Each row is a point on a landscape with many peaks, with its height.
From any point a climber steps to the highest of the 2 points nearest to it. It stops when none of these is higher. Distance is the straight distance between rows; heights are no part of it.
Z719: [ 97  79  54 117 207 150 143 171 141 148 113 178 122 169 151  98 116 119
 149 140  84 127 134  94 130 200 121 101 119 132 108  98]  h=115
Z936: [128 101 139 118 106  91  52 142 132 180 143  97 162 187 148 126 114 129
 148 114 164 108 125 136 125 164 135 177 149 107 127 159]  h=681
Z295: [154 141 205 126 106  90  94 117 114 107  93  86 143  93 113 137 146 170
 103 149 169 116 129 129 129 122 110 166 129 114 149 135]  h=597
Z475: [ 78 120  99 111 120 125 148 212  98 106  92 164 174 171 116  65 136 127
 145 126 122 111 176 115 111 166  63 139 208 143 118 108]  h=669
Z436: [110 131 122  91  86  91 110 143  88  89  98 132 204 169 114  94 149 155
 126 137 164  97 150 129 133 150  66 167 199 130 123 179]  h=589
Z777: [131 131 145 106 140 106  59 117 138 191 129  81 148 129 130 149 116 160
 153 121 161 105 127 137 133 154 138 177 138  90 121 156]  h=643
Z526: [108 123 100  95 141 125  79 137  82 182 113 119 207  91  96 124 123 144
 158 113 139  80 141 132 149 155 118 183 220 116 128 140]  h=519
Z141: [135 179 138 130 162 122 138 132 146 116 106  87 107  85 107 145 156 197
 152 152 132 134 119  97 196 165 134 106 127  99 107 156]  h=351
Z328: [ 96  99 108 117  98 103 130  87 123 132  76 140 109 120 109 100 130 132
 160  97 139  45 104 171 124  81 100 177 170 142 154 123]  h=350
Z677: [119 139 170 118  73  92 112  95 117 170 123  98 118  99 129 114 115  90
 129 102 159  78 114 147  82  36 126 172 117 119 164  94]  h=306
Z657: [143 128 176 127  38  99 142 114 107  95 114 112 130  90 100 119 152 120
 113 106 145  90 144 165  99  54 118 168 160 152 159 106]  h=711
Z419: [156 118 127 123 120 144 139 158 129  79 148 155 176 198 125 121 136 134
 125 144 125 159 166 131 116 182 127 115 143 141 116 153]  h=305
Z993: [ 62 105 102 134 139 113 118 149 108 157  72 124 109 102 132  95 121 117
 110 137 138 112 124  94 124 129  71 138 159 123 150  94]  h=637
Z418: [127 123 160  90 106  81  76 131  96 159  88  97 186 116 104 110 122 172
 146 132 173  84 142 144 132 130  94 197 186 107 145 137]  h=715
Z903: [174 113  85  91 163 189 222 154 143  86 139 199 180 149 120  99 151 125
 153 128  69 150 141 117  99 186 160  97 149 155  98 111]  h=57
Z396: [151 146 214 144  90 107  94 120 120 129 151  87 133 128 136 153 131 111
  84 135 165 146 121 114  94  82 137 146  92 115 163 126]  h=655
Z155: [115  83 103 141 167 127 141 112 162 111 101 152  50 145 149 129  99 132
 107 138 117 129 109 122 141 121 114 109  71 133 130 109]  h=413
Z741: [108  92  53 127 133 163 110 110 124 162 138 175 136 181 141 126 113 104
 190  80 108  78 127 177 119 148 148 136 166 139 115 155]  h=565
Z797: [ 99  87  81 131 113 147  87  98 133 194 142 145 126 152 149 137 106  93
 173  81 118  76 107 170 110 121 160 154 151 127 130 134]  h=572
Z766: [151 105  96  84 161 167 225 169 129  61 101 194 165 138 117  77 151 142
 134 145  82 148 141  88 109 168 119 111 142 161 125  84]  h=48
Z215: [118 117 144 127 154 152 161 161 125  95 129 164 123 132 150 118 135 121
  98 166 103 182 150  89 114 142 116 106 101 138 151  64]  h=495
Z815: [119 153 123 115 177 113 100 121 156 154 103  90 106 121 121 142 131 193
 159 135 146 114 113 108 183 178 115 133 130  86 107 173]  h=325
Z120: [ 80 118 104 130 166 142 131 207  98 129 106 150 167 126 125  93 130 128
 116 171 112 171 164  62 125 193  83 110 182 133 140  79]  h=724
Z611: [136 134 117 111 106 133 112 140  92 143 121 115 217  89  88 126 147 139
 130 120 131 106 158 139 139 143 130 167 205 133 137 147]  h=536
Z22: [157 151 109 138 140 119 170 101 185  95 133 110  53 155 133 152 130 177
 170 134 126 124  95 123 205 132 162  80  87  96  86 181]  h=475
Z926: [105 170 111 114 178 135  80 129  97 231 148  94 175  40 112 146 112 137
 147 119 134 112 127 101 137 130 137 149 150  95 116 129]  h=484
Z528: [144 176 128  76 122 114 130 105 114 132 118 108 173 129 111 143 134 198
 177 127 154  86 127 174 182 132 135 154 165 100  76 201]  h=591
Z544: [149 170 160 106 116 128  90  92  89 197 140  84 169  44 105 146 107 142
 161 114 133  83 118 181 119  61 153 168 122 124 117 106]  h=792
Z542: [138  92 138 114  88  97  77 103 155 157 146 113 133 199 150 134 113 124
 149  97 158  93 116 174 117 127 149 168 134 110 123 162]  h=710
Z15: [132 155 161 146  94 141 163 143  84 148 160 139 122 104 111 116 131  68
  91 105 120 147 146 125  74  59 123 107 120 149 169  85]  h=788
Z939: [137 154 163 140  90 151 185 156  93 105 157 154 147 101 111 119 148  92
  83 139 105 164 174 116  79  88 125 106 137 163 155  69]  h=811
Z869: [118  84 108 139 124 107 138  97 150 120  90 143  64 134 134 123 111 122
 119 119 131  89 107 151 131  96 105 131 113 138 135 126]  h=435
Z356: [164 108 140 111 136 134 201 151 135   9  78 171 122 133 116  97 129 159
 115 163 114 162 137 107 133 124  88 109 104 160 140  99]  h=437
Z495: [113 128 115 138 148 155 118 177 110 143 144 138 178 129 122 129 136 116
 106 165 116 184 165  77 116 185 118 109 165 140 144 101]  h=756
Z751: [108 138  48 121 181 126 147 108 148 126  71 123 114 116 113 110 125 163
 155 130 124  94 102 128 185 158 108 113 144 116  93 173]  h=514
Z352: [143  95 117 109 120 124 197 140 139  38  82 184 105 161 118  86 123 148
 123 132 110 112 147 128 120 107  90 121 117 154 126 110]  h=408
Z110: [127 114  66 103 147 145 126 164 124 122 141 171 184 205 141 114 124 124
 160 135 119 127 155 131 121 204 122 113 148 145  81 174]  h=100
Z515: [161 122 184 134  41 117 119 161 109 105 151 118 197 161 111 130 152 126
 101 123 148 144 181 147  99 114 130 163 187 144 157 145]  h=761
Z545: [168 164 102 150 154 185 197 129 161 123 183 148 130 106 131 154 139 121
 145 152  81 195 134 124 133 154 195  54 113 142  89 106]  h=510
Z89: [192 141 160 142  75 130 154  93 160  89 169 112  86 127 124 173 130 115
 129 112 113 138 118 195 136  95 197 113 101 128  98 161]  h=405
Z620: [126 134 144 137 122 132  82 135 130 181 166  94 152 128 138 156 127 111
 108 125 141 150 138 112 108 145 154 141 121 113 138 143]  h=194
Z861: [ 91  82 122 134 135  90  65 112 160 193 113 104  80 164 173 119  91 115
 137 116 157  91  90 124 114 127 118 154 103 101 139 117]  h=746
Z758: [ 86 124  90 112 164 128  78 119  91 213 110 114 170  51 113 125 114 129
 154 116 133  82 118 114 140 137 118 164 181 106 126 119]  h=502
Z275: [130 144 172 149 121 104 138 107 104  90 109  99  75  75 122 124 128 113
  83 144 142 142 100 111 126  71 102 119  71 139 157 101]  h=534
Z570: [171 151 140 145  81 160 168 150 107 110 181 144 215 101  98 142 157 111
  95 145  94 175 187 136  98 123 157 112 174 173 146 117]  h=813
Z770: [ 71  69 108 131 165 126 122 156 148 161 117 164  53 182 183 109  99 104
 119 124 104 114 124 118 112 131 116 121  82 123 125  80]  h=142
Z170: [168 168 179 150 111 118 154 113 129  48 117  88  92  65 105 139 155 140
 101 160 115 162 108 135 154 104 140 103  94 142 120 128]  h=398
Z371: [141 170 141 126 136 138 106 110 149 202 166  78 117  93 133 176 130 156
 159 111 133 122 122 138 156 126 185 130 109  92  99 153]  h=791
Z923: [ 55  92 112 139 140 103  71 158 130 213 117 110  98 157 175 107  91  90
 134 120 149 107 109  98 107 139  97 146 127 109 136 100]  h=718
Z348: [128 161  86 107 151 143 124 128 131 179 144 106 161 116 110 153 138 173
 190 111 131 109 133 134 196 166 169 125 171  86  87 182]  h=587
Z575: [172 127 114 143 106 128 179  92 139  69 112 130  69  78 105 130 136 115
 130 127  91 115 110 177 138  89 148  97 108 161 105 126]  h=613
Z822: [164 166 118 157 115 181 165 129 134 160 220 146 175 103 123 168 138  89
 116 119  83 178 155 156 103 118 202  85 134 151 112 132]  h=456
Z966: [115  99 102  99 125  80 101  70 159 124 102 139 104 198 145 110 104 150
 148 108 152  70  88 171 145 119 103 154 125 122 101 188]  h=647
Z608: [171 109 129 107 157 175 198 153 162  94 177 188 143 167 152 118 150  96
 116 147  59 180 137 103 102 176 196 112  99 136 122  72]  h=363
Z969: [166 144 129 131 155 175 151 145 171  85 163 142 141 173 133 153 136 144
 133 156 113 201 148 116 136 189 160  87 113 131 108 131]  h=339
Z896: [ 80 128 167 150 151 126  86 166 113 140 124 112 114 143 154 130 124 112
  91 150 153 178 121  65 116 129  84 120  97 113 162  92]  h=538
Z126: [157 127 176 150 121 139 123 105 161 105 182 132  69 157 151 179 110  98
  91 133 130 176 118 138 106 111 164 103  47 122 128 119]  h=226
Z547: [158 126 162 103  57 103 124 104 101 112 115 112 168 109  95 123 146 144
 137 103 150  73 141 184 123  82 130 188 176 143 153 133]  h=686
Z805: [108  94 207 154 104  97  63 148 151 112 137 114 105 197 175 139 110 127
 100 126 168 161 117 110 109 122 110 135  91 105 147 111]  h=227
Z829: [153 148  96 144 131 148 167 109 176 128 155 117  84 133 128 160 132 144
 163 123 115 138 118 149 178 138 194  76 112 106  88 162]  h=491
Z597: [162 156  93 124 131 118 191  97 152  86 108 113  82 113 111 123 142 175
 177 132 115 105  92 157 202 110 159  87 115 113  77 183]  h=657
Z982: [147 110 141 104 102  84 113  74 148 114  98 121 107 155 125 126 119 154
 137 108 157  73  98 183 141 108 121 160 127 117 122 172]  h=610
Z536: [138  96 154 127 125 130 131 164 134  74 127 156 135 198 144 117 127 141
 112 147 130 160 153 118 122 157 113 117 117 132 137 117]  h=290
Z217: [164 108  94 112 140 175 174 143 146 109 158 185 162 175 127 124 136 112
 144 126  83 140 165 150 102 172 168 100 132 144 105 124]  h=63
Z745: [181 166 175 140  89 120 148  97 149 120 170  80  74  93 124 171 142 140
 148 128 107 136 104 168 160  82 205 104  87 108  92 153]  h=394
Z312: [112 187 148 147 174 142 103 129 143 152 151  84 109  84 126 165 146 138
 116 144 136 167 112  69 151 157 130 106  97 106 132 130]  h=476
Z374: [108 104 106 116 101 106 147 120 118  95  79 147 122 147 113  92 135 140
 135 116 141  80 130 149 129 108  77 149 169 143 143 135]  h=365
Z378: [130 129 155 140 174 146 141 124 143  81 143 147  72 126 153 153 116 117
  95 158 120 192 112  94 130 119 118  97  47 129 150  85]  h=255
Z882: [122 124 155  87  99 104  72 113  99 185 111  96 190  97 106 124 108 152
 163 119 159  64 137 161 118  94 123 204 179 115 151 108]  h=755
Z983: [146 124 126 146 110 132 171 100 115  98 129 138  73  76 120 129 129  93
 105 127 106 121 117 148 115  75 131  99  91 163 133  97]  h=590
Z90: [154 134 163 127 127  94 114  96 155 105 105  98  96 131 124 140 125 170
 128 129 158 109 101 153 159 132 131 146 109 105 116 168]  h=568
Z211: [111  93  74 124 172 136 119 166 134 135 127 156 138 191 144 112 115 129
 145 138 117 136 144 114 135 205 114 112 132 138 109 135]  h=107
Z914: [128 161 160 135 125 123  96 135  98 201 161  84 167 102 119 136 122  90
 103 116 147 145 136  94  94  97 139 144 118 110 165 129]  h=182
Z343: [133 111 121 103  74 123  94 137 104 145 147 131 204 181 113 126 139 123
 155  93 144  93 151 167 122 131 134 180 195 136 128 173]  h=651
Z493: [158 111 132 120  77 127 110 100 140 136 147 121 143 153 125 148 127 118
 138  90 143  99 129 186 123 114 162 157 147 129 127 158]  h=731
Z474: [174 162 116 150 113 158 183 115 157 108 171 125 103  99 119 158 142 122
 147 135  92 162 121 156 153 123 204  66 111 135  87 137]  h=500
Z389: [162 124 162 133 151 155 153 123 166  75 170 159  84 156 153 165 120 117
 104 153 105 193 127 122 120 134 163  98  52 128 120 100]  h=238
Z933: [117 125 111 122 151 117  65 164 123 163 147 100 180 165 124 138 131 141
 144 130 144 139 143 104 148 211 125 152 169 109 116 176]  h=627
Z659: [139  96 127  94 133 159 216 167 160  70 146 197 127 173 148  85 156  97
 117 124  57 150 143  98  96 143 173 133 113 135 134  62]  h=374
Z150: [ 82 149  90 128 194 136  78 128 124 232 147  92 132  70 129 142 116 121
 141 122 132 125 118  81 142 172 137 132 135  93 115 140]  h=485
Z681: [146 135  89 140 153 174 165 129 153 130 148 148 135 113 125 143 133 121
 133 140 101 163 144 130 131 166 164  79 127 141 108 120]  h=522
Z100: [165 146 148 130 129 146 134 146 150  53 137 126 167 168 111 143 146 156
 118 159 140 182 144 117 139 177 128 103 133 134 123 157]  h=322
Z858: [128  80 137 143 160 103 133 113 163  56  75 166  39 156 150 123  94 157
 100 142 128 148 101 112 160  92  94 121  59 134 137 103]  h=384
Z236: [ 88 131 194 141 102 107  89 163 111 128  99 100 132 130 140 113 129 120
  85 147 168 150 124  86 108 110  79 149 135 110 166 101]  h=573
Z865: [111 116 107 143 150 115 134 108 133 122  83 113  87  89 126 126 125 134
 106 141 135 114 105 117 147 127 102 125 111 131 140 118]  h=460
Z177: [168 153 218 135  89 108  71 117 135 148 160  74 170 126 127 170 136 139
 108 136 166 141 142 131  99 104 158 175 113 107 145 148]  h=691
Z901: [ 69  75  56 138 147 141 113 133 121 182 113 186 101 190 157 106 105 101
 195  84 101  58 120 155 112 142 122 140 162 141 118 127]  h=559
Z633: [ 93 136  98 146 184 151  97 135 130 201 169 114 110 126 144 146 113  94
 117 129 127 168 122  79 115 166 132  97  97 116 128 119]  h=159
Z810: [ 67 114 105 127 140 121 127 201  99 123  68 140 150 127 117  75 123 132
 117 150 131 132 159  81 127 167  55 133 201 131 143  92]  h=694
Z586: [156 142 181  95 105  82 103 122  94 108  78  97 178 106  92 118 144 188
 126 145 174  98 140 144 144 132  86 183 168 117 143 156]  h=656
Z505: [115 112  88 123 178  99 105 101 168 134  91 118  84 168 138 120 109 164
 139 126 146 103  88 124 169 163 102 133 108 108 102 177]  h=729
Z143: [133 150 106 110 143 135  88 141 148 180 163  93 167 160 127 153 130 158
 167 110 140 129 140 135 164 188 162 145 161  89  92 194]  h=602
Z647: [133 145  98 144 167 166 168 131 124 120 133 145 129  78 121 129 136 115
 106 159 102 177 132 100 125 154 129  78 116 150 127  89]  h=539
Z72: [127 130 164 157 158 119 115 108 159  73 121 116  56 112 146 161 120 137
  95 148 142 168  90 100 151 105 110 110  48 124 140 109]  h=277
Z574: [ 89  75  68 135 150 137 129 142 134 160 106 168 100 159 150 108 113 111
 150 114 109  93 134 135 120 149 112 118 139 133 123 110]  h=550
Z253: [118 105  67 121 161 102 128  68 174 129  87 153  65 175 136 118 102 146
 155 111 132  74  78 165 166 118 116 132 108 121  89 186]  h=682
Z392: [161 159 157 147 100 146 121 128 112 186 210 106 187 129 127 163 127  76
  96 103 122 170 148 130  82  86 173 128 119 136 154 142]  h=472
Z203: [100 102  45 146 139 175 150 106 113 137 103 192 122 106 115 112 124 118
 182  88  90  70 129 150 117 130 132 121 176 159 129 119]  h=471
Z174: [110 131 143 147 153 130  99 132 132 131 125 101 117 114 134 146 134 130
  98 150 150 162 120  88 132 154 111 123 107 115 150 122]  h=506
Z786: [148 128 177 141  64 128 149 126 116 107 152 130 115 121 130 138 136  93
  89 122 137 135 150 146  88  75 136 127 121 149 149 104]  h=763
Z985: [134 116 150 141 128 127 130  98 138 156 163 130  54 144 160 146  92  71
  99 107 135 134 105 132  90  74 142 107  50 121 143 109]  h=196
Z775: [144  97 142 105 126 144 211 156 143  46 116 190 107 148 128  93 141 127
 113 134  82 135 154 120 103 119 131 121 108 145 137  72]  h=388
Z388: [146 133 116 107  87 123 136 130 103  93 113 134 189 137  98 113 149 137
 129 120 144 107 156 151 132 139 111 148 186 140 131 169]  h=558
Z979: [154 172 164 148 145 123 148 125 154  63 111  88  99  83 106 146 158 178
 128 160 130 160 107 110 183 140 132  98 102 118 115 144]  h=373
Z172: [173 131 166 141  71 142 143 149 119  96 164 128 188 145 109 146 154 124
  91 141 127 171 179 144 105 133 152 126 164 154 150 140]  h=787
Z641: [118 120 116 109 105 104 110 164 107  82 119 145 187 208 138 101 133 147
 130 145 154 128 152 117 126 179  82 142 161 137 110 176]  h=626
Z161: [171 157 204 133 116 103 109 119 143  76 114  89 133 121 107 153 153 184
 113 140 164 137 119 135 158 136 128 143 117 107 125 165]  h=551
Z400: [101 144 106 143 140 142 128 159  86 153 125 126 182  65 104 119 143 112
  98 155 126 158 154  73 119 155 106 117 179 134 152 109]  h=723
Z564: [141  98 120 107 100 116 138 130 136  74 131 171 138 219 145 109 122 135
 132 121 134 110 147 156 114 140 106 126 127 140 105 161]  h=76
Z410: [141 169 117 152 149 174 142 118 168 179 209 119 105 130 148 176 128 109
 135 127 104 187 129 118 134 149 196  74  97 118  99 139]  h=211
Z518: [137 137 117 147 135 154 108 130 161 176 184 111 129 144 141 171 130 118
 126 123 125 165 139 130 130 166 182 113 117 113 107 155]  h=205
Z6: [ 93 110 112 132 145 117  77 165 110 177 130 103 162 127 131 129 127 120
 122 139 142 141 143  89 127 181 115 145 168 118 140 129]  h=660
Z873: [133 118  74  96 115 144 131 133 139 102 155 180 167 225 162 125 127 123
 167 118 120 107 148 169 114 173 138 120 134 143  64 197]  h=95
Z835: [ 93  90 135 142 166 115 104 158 141  84  84 145  95 163 155 114 115 154
 109 154 138 163 121  85 151 148  77 123  98 122 149  98]  h=619
Z197: [116 155 201 145  91 119 111 148 109 155 141  96 123 139 138 115 112  81
  86 112 163 155 129 106  76  63 109 136 108 114 178  98]  h=624
Z67: [138 115 159 128 115 144 170 166 119  53 104 156 143 132 121 108 144 142
  98 165 119 169 163 106 116 136  98 117 133 152 160  82]  h=470
Z201: [124  86 194 143 117  93  77 169 143  78 138 147 124 245 174 130 111 148
 114 119 153 165 131 122 125 151 111 125  98 118 127 124]  h=245
Z932: [184 152 108 132 100 132 197  99 138  56 108 116  84  87  96 118 146 144
 165 127  86 114 100 182 177  89 171  83 125 140  82 162]  h=635
Z65: [121 123 135 144 122 104 156  90 116 113  99 118  45  75 129 115 116 100
  97 125 125 105  90 127 118  53 101 118  77 148 146  93]  h=563
Z152: [143 167 153 115 129 130  94 103 119 205 157  79 155  74 126 160 114 133
 148 111 143 109 126 155 124  95 171 154 111 106 116 134]  h=812
Z897: [118  96 134 135 148  90  75  94 177 153 116 103  74 170 157 135 102 148
 129 116 156 105  89 134 143 145 122 146  91 100 123 154]  h=789
Z48: [123 128  42 128 161 138 177  96 136  95  59 157 110  95 106 102 127 143
 161 120 104  79  97 149 168 126 108 105 147 154 106 159]  h=493
Z986: [ 70  79  81 113 203 127 149 196 144 125  74 181  97 181 165  68 107 134
 135 141  92 125 132  85 141 173  98 127 110 130 122  77]  h=124
Z759: [112  99 174 143 119 112  99 119 146 132 138 120  63 164 171 141  95 107
  96 127 153 146 107 113 102  94 118 128  68 106 146 103]  h=209
Z181: [ 91 134 155 133  87 134 117 160 112 178 138 122 129 141 141 110 118  76
 103 101 142 135 149 122  69  81 109 140 143 124 154  91]  h=603
Z289: [145 154 143  91 137 119  92 113 122 179 122  88 162 105 109 153 114 188
 177 118 155  95 130 170 160 134 144 166 160  94 101 157]  h=611
Z37: [101 114 111 113 130 100 110  78 116 173  72 118 108  73 120 113 119 135
 155 117 136  46  92 156 129  89 112 170 148 128 151 113]  h=338
Z480: [156 171 158 130 127 132 126 120 165 168 178  81  99 128 135 184 150 184
 176 129 131 130 130 112 188 144 190 102 112  81 102 172]  h=770
Z973: [ 89 119 146 137 100 118 124 162 102 123  91 120 135 115 121 100 136 123
  94 140 146 133 147 101 116 122  81 142 167 130 158 100]  h=607
Z997: [126 103  47 128 157 161 189 111 134  93  82 191 112 116 113 102 127 128
 166 114  88  84 127 145 127 130 115  98 142 162 113 123]  h=481
Z598: [106 152  90 138 144 141 128  87  90 180 120 126 116  22 113 115 127 102
 150  96 102  77  88 148 133  83 138 128 129 141 132 113]  h=274
Z534: [125 102 121 134  87 140  98 101 138 189 169 127 123 152 156 149 110  75
 142  86 133  98 123 163  85  86 168 147 123 129 136 126]  h=580
Z415: [135  98 170 133 140 105  99 148 146  39 114 151 126 209 152 131 121 165
 113 139 151 174 124 110 144 148  92 113  97 120 132 134]  h=268
Z877: [ 92  83 104 137 173  96  99 131 152 116  78 135  83 177 148 105 101 158
 121 138 144 123 100  98 160 156  70 129 103 124 129 134]  h=670
Z726: [171 168 173 153 102 136 139 112 126 108 171  99 125  90 118 160 146 108
  93 137 125 170 131 139 120 102 169 111  99 145 132 134]  h=438
Z431: [195 150 174 146  80 130 162 107 144  48 151 113  89 101 110 156 140 118
 104 144 108 166 122 168 136  99 170 100  94 151 110 138]  h=420
Z964: [ 78 130  85 143 212 146 112 148 127 130 100 122 112  91 129 127 126 139
 115 167 124 173 120  44 155 189  81 102 120 128 142 100]  h=537
Z626: [155 134 130 135  92 157 193 153 105  79 136 165 172  97  94 114 162 117
 110 144  96 150 182 133  94 122 129 108 166 172 146  86]  h=841
Z675: [107 163  83 138 170 136 139 104 108 171 110 107 108  17 108 122 136 127
 138 124 105 113  96 118 161 122 135 103 124 121 111 123]  h=264
Z591: [143 113 203 154 113 100 109 115 148  41 105 117  90 126 133 151 132 149
  83 145 158 163 100 111 144  99 100 127  80 119 158 112]  h=307
Z255: [169 145 135 122  95 128 142 104 129 108 127 115 145 100 103 139 146 135
 131 112 128 111 134 183 150 117 158 138 148 135 120 159]  h=709
Z68: [107 126 143 134  80 141  99 141 118 211 176 124 143 156 153 125 105  58
 132  82 136 118 140 141  57  67 149 150 133 119 152 103]  h=588
Z103: [125 147 154 145 154 110 128 111 127  89  91  89  87  62 117 131 141 148
  96 157 141 141  97 101 154 124  99 122  88 130 147 119]  h=494
Z403: [119 117  98  90  83 105  97 118 116 119 143 147 187 209 141 118 135 129
 158 107 148  83 131 170 127 146 114 167 171 134  97 200]  h=634
Z892: [125 127 148 122 112  91 116  79 121 160  98  95  91  73 130 124 119 117
 127 119 148  74  90 152 116  67 121 159 101 122 147 109]  h=321
Z879: [165 120 201 128  56 105  81 135 129 139 153  92 192 158 127 145 136 135
 109 122 162 130 157 154 100 111 151 183 153 119 153 153]  h=728
Z367: [142 151 143 144 149 169 149 152 121 133 187 151 165 131 132 148 145 104
  96 166 101 207 160  93  97 154 149  95 118 144 137  89]  h=499
Z961: [115 140 139  97 107 133  80  88  92 201 129 104 183  71 109 133  99 128
 170 105 138  51 117 169 111  66 148 193 153 125 141  94]  h=776
Z77: [ 63 101 101 143 194 125 113 159 127 127  70 135  85 121 151 106 108 140
 106 166 131 157 116  59 149 149  63 117 107 121 155  85]  h=574
Z602: [ 76 140  76 137 205 137  97 136 124 186 121 108 122  69 121 131 125 125
 124 144 128 144 116  61 147 188 104 112 138 107 129 121]  h=507
Z254: [138 114 124 125  98 116 174 132 117  52  78 147 127 125 102  96 139 144
 114 138 134 112 146 138 131 115  79 130 151 156 147 119]  h=385
Z876: [122 114 136 100  47 114 118 120 103 116 127 138 180 169 108 109 145 133
 162  81 152  69 145 179 109  92 114 192 204 145 146 149]  h=665
Z513: [ 93  94  39 133 186 140 137 126 136 143  75 154 109 125 125 104 117 132
 149 130 113 101 114 115 152 167  98 105 142 133 118 132]  h=535
Z207: [ 99 115  92  99 113 120 135 197 100 101 118 177 190 209 142  82 132 125
 155 131 123 105 171 125 107 177  83 132 183 151  99 148]  h=654
Z66: [141 183 152 147 141 135 130 117 130 143 153  87 113  71 115 154 148 127
 113 135 125 161 116 113 140 126 156 105  98 123 121 141]  h=455
Z205: [ 91 157  97 146 137 138 155 148  64 161 119 145 157  32  94  92 140  93
 102 129 115 137 138  82 112 107  88 104 168 145 161  85]  h=690
Z79: [157 159 126 147 102 158 137 112 111 170 198 128 161  87 120 159 130  78
 110  98 108 148 135 159 103  85 186 111 122 147 130 133]  h=463
Z678: [ 62  89 118 126 194 129 140 176 143 133 101 177  67 165 185  91 107 115
 110 142  93 148 127  85 126 139 105 123  76 116 133  59]  h=134
Z998: [ 74 141  96 139 155 129 138 135  79 180 102 131 114  61 118  97 120  90
 106 122 131 117 116  83 111  98  81 113 140 128 162  86]  h=666
Z798: [112 154 135 147 163 140 106 137 101 195 165 105 132 110 123 132 119  79
 101 122 140 166 123  75 103 125 121 108 109 114 163 115]  h=170
Z163: [160 152 149 150 141 164 139 111 161 146 215 132  91 152 148 183 115  88
 107 128 111 188 131 134 106 124 191  82  66 125 114 128]  h=216
Z384: [131 150  94  85 108 123 127 100 121 107 122 134 178 155 120 129 141 157
 158 112 143  90 127 172 156 140 124 150 166 121  85 209]  h=612
Z531: [135 169  78 114 158 130 162 120 128 152 120 105 129  97 105 143 151 197
 199 132 123 103 118 120 216 153 159  95 150  88  83 177]  h=575
Z634: [120 160 118 139 104 143 132  81  64 157 137 130 126  18  96 103 136  94
 156  79  95  69  89 156 113  38 142 146 135 159 146 101]  h=280
Z300: [ 73 110 127 127 125 103  65 157 111 204 118  97 148 132 151 106 111 100
 131 127 154 112 128  95 109 141 106 168 160 103 147 113]  h=692
Z448: [143  97 166 145 126  75 121  98 156  36  72 132  72 151 130 126 112 172
  92 135 151 134  92 124 163  96  84 131  87 128 140 133]  h=343
Z442: [143 139 191 141  88  92 127 112 103  95  93  92 114  72 111 121 147 133
  88 146 151 120 117 124 124  84 102 150 114 133 161 111]  h=553
Z676: [160  99 103 116 114 150 156 119 148  92 148 176 126 197 134 135 125 110
 145 108 107 112 150 177 112 141 150 111 127 135 104 155]  h=68
Z178: [109 136 145 133  71 107 144  87 103 141 121 123  92  75 117 108 128  80
 142  83 131  69 102 162  80  15 123 159 127 146 161  87]  h=295
Z793: [109 136 111  93 177  92  82 107 128 168  78  96 134 120 113 122 118 188
 164 133 161  86 111 130 166 166  90 170 154  92 113 168]  h=293
Z781: [156 160 112 114 125 116 164 105 133  99  99 106 124 103 102 129 143 169
 158 124 132 101 113 165 182 130 144 123 139 117  93 182]  h=683
Z319: [116 154 130 141 153 159 164 154  91 136 149 156 145  99 122 118 134  94
  86 158 111 187 148  78 101 134 112  88 121 146 158  69]  h=518
Z794: [134 118  89  98 112 118 127 107 152  68 131 162 144 212 162 122 121 149
 142 136 140 113 126 153 130 156 114 121 116 131  63 205]  h=87
Z506: [ 80  95  87 138 182 142 115 137 138 188 143 146  79 151 171 133 103  93
 118 129 112 136 118 103 111 151 125  98  81 118 125  97]  h=149
Z458: [164 140 188 129  46 113 127 113 106 126 154 103 152 100 116 143 145 102
 101 109 141 116 144 159  89  53 153 165 131 147 154 120]  h=738
Z390: [136 139 130 149  79 136 154  85  81 121 144 136  99  49 102 120 148  82
 138  86  98  88 110 168  92  32 143 127 126 170 143  96]  h=287
Z237: [160 111 122 108 187 174 163 163 164  94 165 172 147 188 154 127 137 127
 134 156  82 196 141 102 120 207 167 102 100 132 110  98]  h=352
Z382: [148 150 161 151 109 155 130 153 114 160 206 129 188 140 129 162 137  92
  86 141 112 192 169 116  82 126 157 114 137 149 149 126]  h=483
Z282: [147 156 123 151 147 144 173 111 120  92 134 123  88  65 119 132 132 111
  99 156 104 167 113 119 130 111 133  81  82 156 127  99]  h=564

For each start below, name the point where the climber stops.
Z926 => Z495
Z48 => Z626
Z678 => Z493
Z66 => Z495
Z203 => Z626
Z126 => Z493
Z675 => Z493
Z384 => Z626
Z903 => Z493

Write out the way that a climber takes from each point below.
Z997 => Z48 Z751 Z513 Z574 Z901 Z741 Z797 Z534 Z68 Z181 Z197 Z396 Z177 Z879 Z515 Z172 Z570 Z626
Z985 => Z126 Z389 Z378 Z72 Z591 Z448 Z858 Z155 Z869 Z865 Z103 Z275 Z65 Z983 Z575 Z932 Z597 Z781 Z255 Z493
Z726 => Z66 Z312 Z174 Z896 Z236 Z973 Z993 Z998 Z205 Z400 Z495
